Each scene shows the same named points in several views. A view is turned or mirrored, shifted and resized as a whole, has a little noise and may leave points out.

Scene 1
View 1
<25>: -24  -10  -9  5  3  -14  2  -27  -11  7  -8  -3  -16  14  1  15  1  8  10  3  -15  2  14  0  -1  3  7  -1  2  9  -10  8  10  -1  -5  -1  17  27  18  38  -12  -4  18  9  2  17  18  16  -7  17  15  -6  -7
<160>: 3  -2  20  -7  8  -13  -8  -22  2  -8  -27  -19  -9  -7  -5  2  16  15  -7  2  5  2  6  11  10  8  1  -11  2  4  -20  -17  12  1  -12  9  18  21  21  26  4  0  11  8  10  7  22  -8  6  3  -1  18  -1
<120>: -16  5  -15  4  -21  -9  -10  -2  -11  -5  13  15  1  15  18  14  -6  10  14  26  -31  7  27  17  -18  -1  20  0  -2  -3  -14  4  22  8  1  -22  16  12  18  18  -14  22  11  9  -29  -10  31  25  -25  10  2  -21  21
<52>: -17  -14  -15  -2  8  -12  2  -23  -3  7  -10  2  -14  14  0  5  0  5  6  10  -4  -3  10  4  -2  2  4  -6  1  15  -14  4  2  1  -3  -6  17  26  23  31  -9  -4  11  7  6  23  18  11  0  12  19  0  -5
<68>: -6  -2  -18  -9  -10  -4  -7  4  13  -7  5  18  12  15  10  -7  -4  6  5  29  -8  3  17  21  -21  0  16  -11  -2  9  -16  -5  8  14  3  -33  18  16  30  11  -4  29  -1  13  -21  -8  36  7  -15  4  4  -4  26
<187>: 2  -12  -13  -10  7  -5  0  -15  5  0  -12  1  -9  7  -4  -10  2  6  0  17  10  -8  5  11  -5  7  2  -9  1  21  -26  -14  -6  5  1  -9  17  24  32  16  1  10  0  7  11  20  23  2  6  0  16  11  8
<225>: 6  2  -9  3  -20  -7  -2  -5  -11  -7  7  5  -7  5  12  1  -3  13  7  27  -15  -1  17  17  -16  10  18  0  5  -1  -35  -20  4  3  4  -14  16  14  27  6  -3  27  1  5  -3  0  36  15  -10  0  9  -2  26
<215>: -13  -8  -1  -9  0  -10  0  -12  17  -1  -2  2  3  15  1  -3  5  10  0  11  -3  7  8  10  -15  6  7  -12  8  11  -15  -7  4  5  -5  -19  22  26  28  28  -4  17  6  16  -6  6  30  -7  -6  9  10  11  11
<213>: -9  2  -8  2  -14  -7  -2  -11  -1  -7  7  4  -6  20  2  0  0  11  12  22  -14  3  13  10  -22  9  17  -8  9  3  -24  -11  7  10  6  -27  20  31  32  14  4  38  0  16  -7  -7  32  3  -17  5  8  -4  22
<180>: 3  -2  5  -20  7  -8  -13  -5  20  -13  -23  0  9  0  -4  -12  13  10  -6  16  8  1  8  20  1  -1  3  -19  -7  13  -11  -14  13  14  -7  -14  15  17  26  16  9  10  1  13  -11  -5  28  -10  1  -3  -9  13  12
<63>: 7  2  -19  13  -27  -5  -3  -12  -40  -3  3  5  -23  0  19  15  -9  12  15  28  -25  -10  25  16  -5  7  19  12  -4  -3  -36  -13  8  -5  8  3  14  4  17  5  -13  11  6  -8  5  7  27  42  -14  1  13  -21  16
<173>: 7  -1  -20  7  -17  -5  -4  -9  -31  -2  -3  8  -17  -1  16  8  -9  12  12  26  -16  -11  24  17  -1  6  13  7  -8  1  -32  -11  8  -3  5  2  12  4  19  8  -11  7  6  -7  3  11  26  38  -8  0  12  -12  16
<31>: -34  -10  -27  -12  11  -7  -12  -9  15  0  -14  18  4  27  -3  0  0  -1  10  16  -8  2  21  8  -8  -12  4  -18  -12  20  9  22  19  19  0  -33  14  28  23  26  -4  7  7  20  -25  -3  17  7  -15  13  4  -19  4
<45>: 15  -6  10  -17  7  -7  -6  -11  14  -10  -25  -9  0  -8  -1  -14  14  13  -13  14  18  0  2  20  5  8  0  -15  0  13  -28  -25  3  4  -9  0  18  15  29  15  8  9  -1  9  8  8  31  -14  10  -5  1  28  11
<121>: -8  5  -11  -11  -8  -6  -18  3  11  -15  -9  15  12  13  6  -3  5  8  6  26  -13  5  23  21  -10  -6  14  -13  -11  4  -5  -1  27  21  1  -31  16  16  23  9  3  24  2  14  -32  -25  32  5  -20  2  -12  -13  24
<90>: -16  -5  11  -15  8  -14  -8  -10  27  -4  -14  0  13  9  -1  -2  14  10  -8  7  0  14  8  14  -5  0  5  -19  2  10  -4  1  17  9  -15  -14  21  22  21  38  -6  5  13  19  -18  2  30  -16  -3  13  -3  17  5
<229>: -20  -16  -19  -11  12  -9  -1  -13  15  4  -10  11  -1  16  1  -4  -1  5  1  11  3  -1  7  9  -9  -1  4  -14  -1  22  -9  4  1  10  -4  -20  16  22  25  28  -8  3  7  12  -5  16  24  3  -2  10  17  3  4
<158>: 16  1  -10  -14  3  -4  -25  -2  -12  -16  -37  6  -1  -18  8  0  6  8  -4  23  0  -10  27  28  25  -6  0  -5  -29  7  -12  -7  26  10  -7  6  7  -8  11  4  -3  -13  6  -8  -10  -5  23  22  0  -7  -14  -8  9
View 2
<158>: 1  -14  -20  44  -3  -30  -15  1  4  -24  16  5  -7  -3  34  -5  -43  5  -4  -5  -5  2  18  15  -19  25  -29  27  -13  -42  -13  -22  7  -59  -12  47  3  14  10  0  -32  57  20  35  -41  -4  3  3  -8  -33  4  -40  2
<121>: 1  7  24  65  20  29  13  5  39  -41  31  4  -1  12  6  5  -18  -1  25  -6  11  -8  20  1  0  -15  -19  -3  -35  -39  -3  -14  20  -37  -21  32  -42  41  -29  2  -19  34  13  0  -42  40  -28  11  -23  -14  9  -34  8
<215>: -5  15  13  23  1  24  12  -10  23  -17  24  -5  -4  8  -2  24  -14  29  8  -2  49  -30  16  -7  23  -24  -2  -27  -10  -6  4  -10  16  -21  2  -6  -26  28  -34  -18  -5  1  28  12  -29  18  -1  -7  -2  -7  15  -21  -13
<45>: -36  7  -34  20  -18  -15  19  -3  13  0  30  -7  -8  -4  8  25  -35  36  -3  -6  50  -24  18  -10  -1  1  -15  -22  9  -16  22  -16  19  -31  22  -1  9  16  -11  -20  -21  15  22  26  -30  5  -19  -9  11  -46  8  -36  -11
<52>: 19  -6  10  10  -15  10  -9  -24  -3  -14  1  -5  -16  8  15  14  -15  36  8  5  34  -41  6  3  21  -13  -2  6  -8  -3  -14  -17  -2  -34  -14  -12  -21  17  -18  -17  1  2  36  28  -19  -6  37  -10  0  4  18  -11  -19
<31>: 20  -8  62  52  5  41  -3  -19  6  -30  20  -15  -2  24  12  2  -19  24  28  -6  3  -20  -10  3  14  -35  -5  -6  -19  -22  -34  -31  6  -21  -32  10  -46  50  -35  6  -15  27  29  4  -40  26  11  1  -11  13  24  -28  -20
<225>: 2  13  -21  28  6  19  11  3  44  -40  20  21  -26  0  7  13  -4  9  13  3  39  -32  41  -1  11  1  -11  17  -40  -19  31  10  4  -52  -24  7  -36  20  -18  -27  3  -3  16  19  -14  15  -5  5  -23  -15  4  -20  14
<229>: -3  -4  22  20  -9  28  2  -22  2  -16  21  -15  -9  10  12  13  -15  42  8  -1  28  -30  3  -7  26  -23  -5  -13  -3  -9  -7  -14  6  -24  -9  -8  -27  38  -28  -13  -13  7  36  17  -26  4  17  -8  -1  0  20  -30  -29
<63>: 35  -1  -32  18  5  4  -16  -7  34  -50  -5  34  -33  -2  28  -1  0  -4  9  5  22  -38  41  15  11  20  -11  56  -51  -19  17  11  -9  -71  -44  15  -33  4  -4  -24  17  5  22  36  -6  -7  33  7  -32  -7  2  -10  22
<187>: -17  -7  -14  17  -21  10  15  -16  2  -10  22  -11  -24  6  13  12  -20  46  7  1  39  -41  9  -8  8  -9  -7  -7  -2  -6  19  -10  -1  -32  -7  -14  -15  29  -15  -27  -10  1  26  29  -17  -2  10  -3  2  -21  14  -33  -15
<213>: 5  15  5  37  6  37  19  -3  48  -30  25  11  -20  15  -1  18  -2  15  25  0  47  -42  27  -2  12  -20  -3  -4  -39  -16  20  -7  12  -35  -20  -7  -46  31  -33  -20  8  -6  12  8  -17  33  -9  6  -19  -9  7  -12  17
<68>: -6  12  17  43  16  43  18  1  38  -44  32  3  -12  8  5  3  -8  15  21  -3  16  -18  25  -7  20  -17  -15  0  -31  -26  16  7  10  -35  -24  13  -44  50  -31  -12  -12  7  20  6  -30  29  -16  6  -25  -8  12  -41  -8
<160>: -2  7  -21  19  -16  -27  2  -7  7  9  13  -2  -4  3  7  35  -36  26  -7  -3  61  -27  17  5  1  2  -7  -18  -1  -13  -10  -33  23  -29  23  0  12  -5  -8  -14  -9  20  23  26  -29  2  2  -10  14  -32  8  -5  1
<25>: 38  2  17  10  -8  10  -18  -23  2  -14  -8  4  -11  12  14  20  -13  21  6  4  40  -38  8  12  25  -16  2  5  -21  -4  -32  -24  3  -33  -14  -9  -24  6  -22  -13  11  4  35  28  -22  -5  43  -10  -2  15  16  5  -11
<90>: -2  17  28  29  4  10  3  -6  14  -13  29  -13  15  4  -4  31  -29  24  0  -8  47  -7  11  -3  24  -25  -8  -40  0  -14  -23  -24  31  -15  22  8  -8  24  -35  1  -20  19  32  9  -43  19  -8  -13  5  -10  14  -21  -28
<120>: 34  16  26  42  31  34  -7  2  48  -59  10  24  -6  5  9  8  2  -15  19  -1  17  -19  33  11  26  -10  -11  17  -54  -25  -10  1  10  -48  -36  24  -51  26  -34  -5  8  12  21  7  -30  28  6  6  -34  13  7  -11  7
<173>: 21  -5  -24  18  2  4  -12  -6  21  -41  1  23  -30  -2  28  -1  -7  5  7  6  16  -33  33  12  9  19  -15  45  -38  -19  11  7  -9  -66  -38  15  -26  9  -6  -24  5  10  23  38  -12  -13  26  3  -26  -9  5  -20  10
View 3
<121>: -16  28  1  1  -30  8  2  20  -20  1  21  6  -10  1  37  -28  -32  -5  -33  26  -11  7  5  24  33  -17  -23  -9  -8  17  -3  15  -7  37  5  4  9  16  18  2  1  18  -5  -21  -25  -2  -36  32  33  16  -1  22  28
<158>: -31  24  4  23  -18  -17  -6  -16  1  18  41  6  14  0  3  -23  -32  19  -49  26  -5  4  4  32  -5  4  -3  -54  -21  -11  4  1  11  -13  -7  3  -9  0  39  -2  -12  4  3  -32  18  -13  -13  9  41  -11  2  -3  13
<90>: -32  22  -11  -12  -21  -17  4  -11  -39  2  11  24  6  -13  8  -15  -11  16  -2  -1  -8  -1  8  -7  37  -7  -39  -2  -28  12  -6  34  13  33  8  12  -14  4  -22  -4  5  19  22  -6  -24  -30  -13  26  2  14  -15  19  13
<180>: -10  20  -8  0  -34  -10  -4  -13  -35  16  31  3  11  -2  -6  -26  -16  12  -10  10  -12  0  12  28  20  -12  -20  -22  -10  11  9  19  14  16  -7  3  -11  -2  -7  -1  -6  7  13  -8  -14  -25  3  26  21  19  -14  13  26
<160>: -28  20  -5  -7  -19  -30  12  -30  -30  20  36  22  30  12  -35  -2  -1  26  -14  1  -12  -1  2  21  18  16  -30  -17  -21  -1  10  12  16  -9  -8  18  -13  -9  -14  -11  -3  3  17  3  -6  -31  15  14  4  -2  1  11  8
<31>: -29  42  -13  -17  3  0  -1  14  -12  14  17  -6  -13  -2  48  -36  -13  -10  7  -2  -13  3  14  6  49  3  -8  3  -14  15  -21  23  -5  36  18  -6  13  10  8  8  -9  37  2  -16  -2  -24  -42  9  -4  4  -15  8  13
<120>: -31  36  26  3  1  1  14  27  -4  -4  13  18  -13  15  48  -3  -27  -11  -47  24  -17  21  -8  4  46  8  -34  16  -13  -1  -10  18  -21  24  12  21  11  29  27  4  19  17  1  -24  -19  -2  -46  27  17  -15  16  37  25
<215>: -16  30  5  -7  -10  -13  5  -3  -35  17  20  4  11  4  9  -8  -5  -3  -3  -1  -18  10  4  4  46  2  -29  16  -6  7  3  28  5  20  0  14  -6  7  -21  4  12  9  23  1  -17  -34  0  29  -3  5  -9  29  25
<229>: -20  37  1  -4  6  -16  -5  -8  -24  23  20  -9  6  1  17  -22  -4  -4  12  -7  -19  7  8  2  42  8  -10  14  -5  -1  -3  27  7  19  1  5  -3  4  -12  11  3  14  23  -8  6  -39  -9  18  -5  -5  -16  19  19
<68>: -4  31  17  9  -17  3  -2  20  -23  9  19  -4  -9  3  37  -17  -24  -17  -24  18  -21  16  4  15  44  -13  -21  13  6  4  2  25  -5  31  -1  6  2  21  7  7  15  8  13  -18  -17  -17  -21  37  22  4  -5  35  42
View 4
<187>: 10  9  14  -50  15  -6  5  -9  -2  18  -5  0  25  3  24  -6  -4  6  -13  8  -12  -14  15  35  -24  -7  13  23  42  6  19  25  17  0  -19  17  -35  -19  3  -14  -15  4  20  0  4  2  -17  -6  -12  15  2  1  33
<158>: -20  -6  36  -17  10  13  0  -7  1  -7  8  -47  14  -8  -29  36  13  -10  10  -20  -18  -22  -50  14  19  -1  29  40  0  23  8  4  11  -21  -12  47  -42  -5  -15  -31  -4  27  33  8  -68  -6  17  47  12  21  -13  -4  40
<225>: 1  16  32  -70  36  20  6  8  0  13  10  -18  1  -10  56  -2  17  12  0  11  -16  0  -4  20  -2  -33  -13  26  7  17  8  23  -4  -28  2  22  -46  20  -6  -39  -33  7  -6  3  -16  22  -26  21  -14  -7  -6  -25  -17
<121>: -23  37  15  -43  4  29  33  9  -18  19  14  -38  -32  -28  -4  -5  -7  10  3  -3  -37  -42  -35  14  33  -40  -14  9  -12  -17  -13  17  15  -49  -21  7  -27  -3  -4  -31  -7  16  7  -12  -23  18  -9  42  -21  9  -2  -27  -18
<180>: 0  12  5  -40  10  1  21  -2  -13  25  11  -24  -10  -11  -4  6  -22  16  12  7  -25  -40  -11  27  22  -15  10  14  21  -14  7  8  8  -11  -33  22  -26  -17  -5  6  -3  13  34  -9  -26  -11  -3  2  -6  27  0  4  23
<45>: 20  -5  4  -52  27  -8  7  -10  -7  26  11  -12  10  4  25  16  -20  24  15  20  -13  -21  9  38  12  -6  18  23  34  2  25  4  -2  10  -29  36  -35  -7  -10  21  -10  9  37  0  -29  -15  -5  -22  4  28  2  21  33
<173>: -12  6  48  -43  25  13  -8  0  8  -11  0  -23  27  -2  20  10  30  -17  -9  -9  -13  1  -19  12  -21  -10  12  38  11  32  12  23  13  -20  14  28  -42  7  -10  -64  -28  9  -7  9  -24  13  -11  40  -6  -6  -12  -26  7
<229>: -9  30  10  -35  3  -11  17  -7  0  18  0  -5  14  -6  -3  -16  -6  -10  -15  5  -25  -35  4  21  -23  -5  7  8  33  -12  14  39  25  -4  -4  -1  -12  -31  -7  -31  -16  0  7  -13  25  -7  -14  -4  -19  13  4  -7  17
<213>: -2  27  30  -71  25  14  19  13  -14  18  3  -11  -8  -12  44  -22  -6  20  -9  23  -25  -15  1  24  -1  -46  -12  14  20  -6  -5  25  6  -28  -12  -5  -35  7  0  -34  -27  -4  -11  -1  3  23  -26  13  -29  -6  -4  -27  -29
<120>: -30  42  39  -51  24  24  13  18  -3  1  18  -27  -13  -20  9  -10  14  -12  -4  3  -32  -23  -27  0  6  -39  -18  9  -9  -2  -5  32  11  -48  21  2  -26  16  -18  -74  -35  5  -30  -8  -7  20  -17  48  -23  -15  -12  -44  -43
<63>: -15  4  66  -58  41  22  -16  9  9  -17  0  -21  30  2  42  10  40  -15  -12  -2  -11  20  -19  10  -24  -25  7  41  9  42  14  22  3  -27  29  29  -58  27  -13  -76  -38  5  -21  16  -32  21  -14  48  -9  -20  -17  -38  -14
<215>: 0  30  10  -52  19  -7  15  3  -6  25  11  -2  0  -3  17  -15  -17  6  0  21  -28  -34  9  19  1  -16  0  6  29  -14  13  28  11  -8  -5  2  -15  -11  -14  -21  -22  -4  -1  -14  14  -6  -18  -12  -18  9  1  -4  -6
<25>: -18  23  45  -36  18  -22  -5  12  4  -12  -5  0  38  13  -16  -13  -9  -18  -11  18  -28  -23  -3  7  -30  -14  34  14  43  5  16  34  20  3  24  -11  -13  -13  -27  -61  -33  -17  -24  -2  6  -15  -1  7  -18  -8  -16  -12  -9
<68>: -11  38  10  -55  13  24  28  -2  -9  29  12  -22  -21  -28  31  -12  6  7  -5  -3  -27  -30  -12  18  7  -28  -27  12  -4  -13  -3  32  11  -39  -11  12  -30  -5  4  -35  -16  14  3  -12  7  22  -23  22  -25  6  6  -29  -8
<52>: -11  17  30  -35  11  -19  -5  -1  3  -2  -7  2  38  10  -3  -12  -3  -17  -16  10  -20  -21  5  17  -35  -2  27  21  45  9  19  34  25  5  10  -2  -18  -24  -17  -47  -25  -11  -3  -2  11  -10  -6  2  -18  2  -7  -9  12
<160>: 5  -5  31  -46  29  -22  -1  7  -6  4  7  -7  24  18  -4  13  -28  13  18  29  -23  -24  -1  29  12  -14  43  21  44  4  23  6  -1  15  -13  22  -24  -4  -30  0  -22  -10  17  4  -38  -28  3  -16  1  14  -12  22  15

In a view up to two points have been moved. Name them for each view, in the order of its rows, or write none.
view 1 => none
view 2 => none
view 3 => <90>
view 4 => <173>
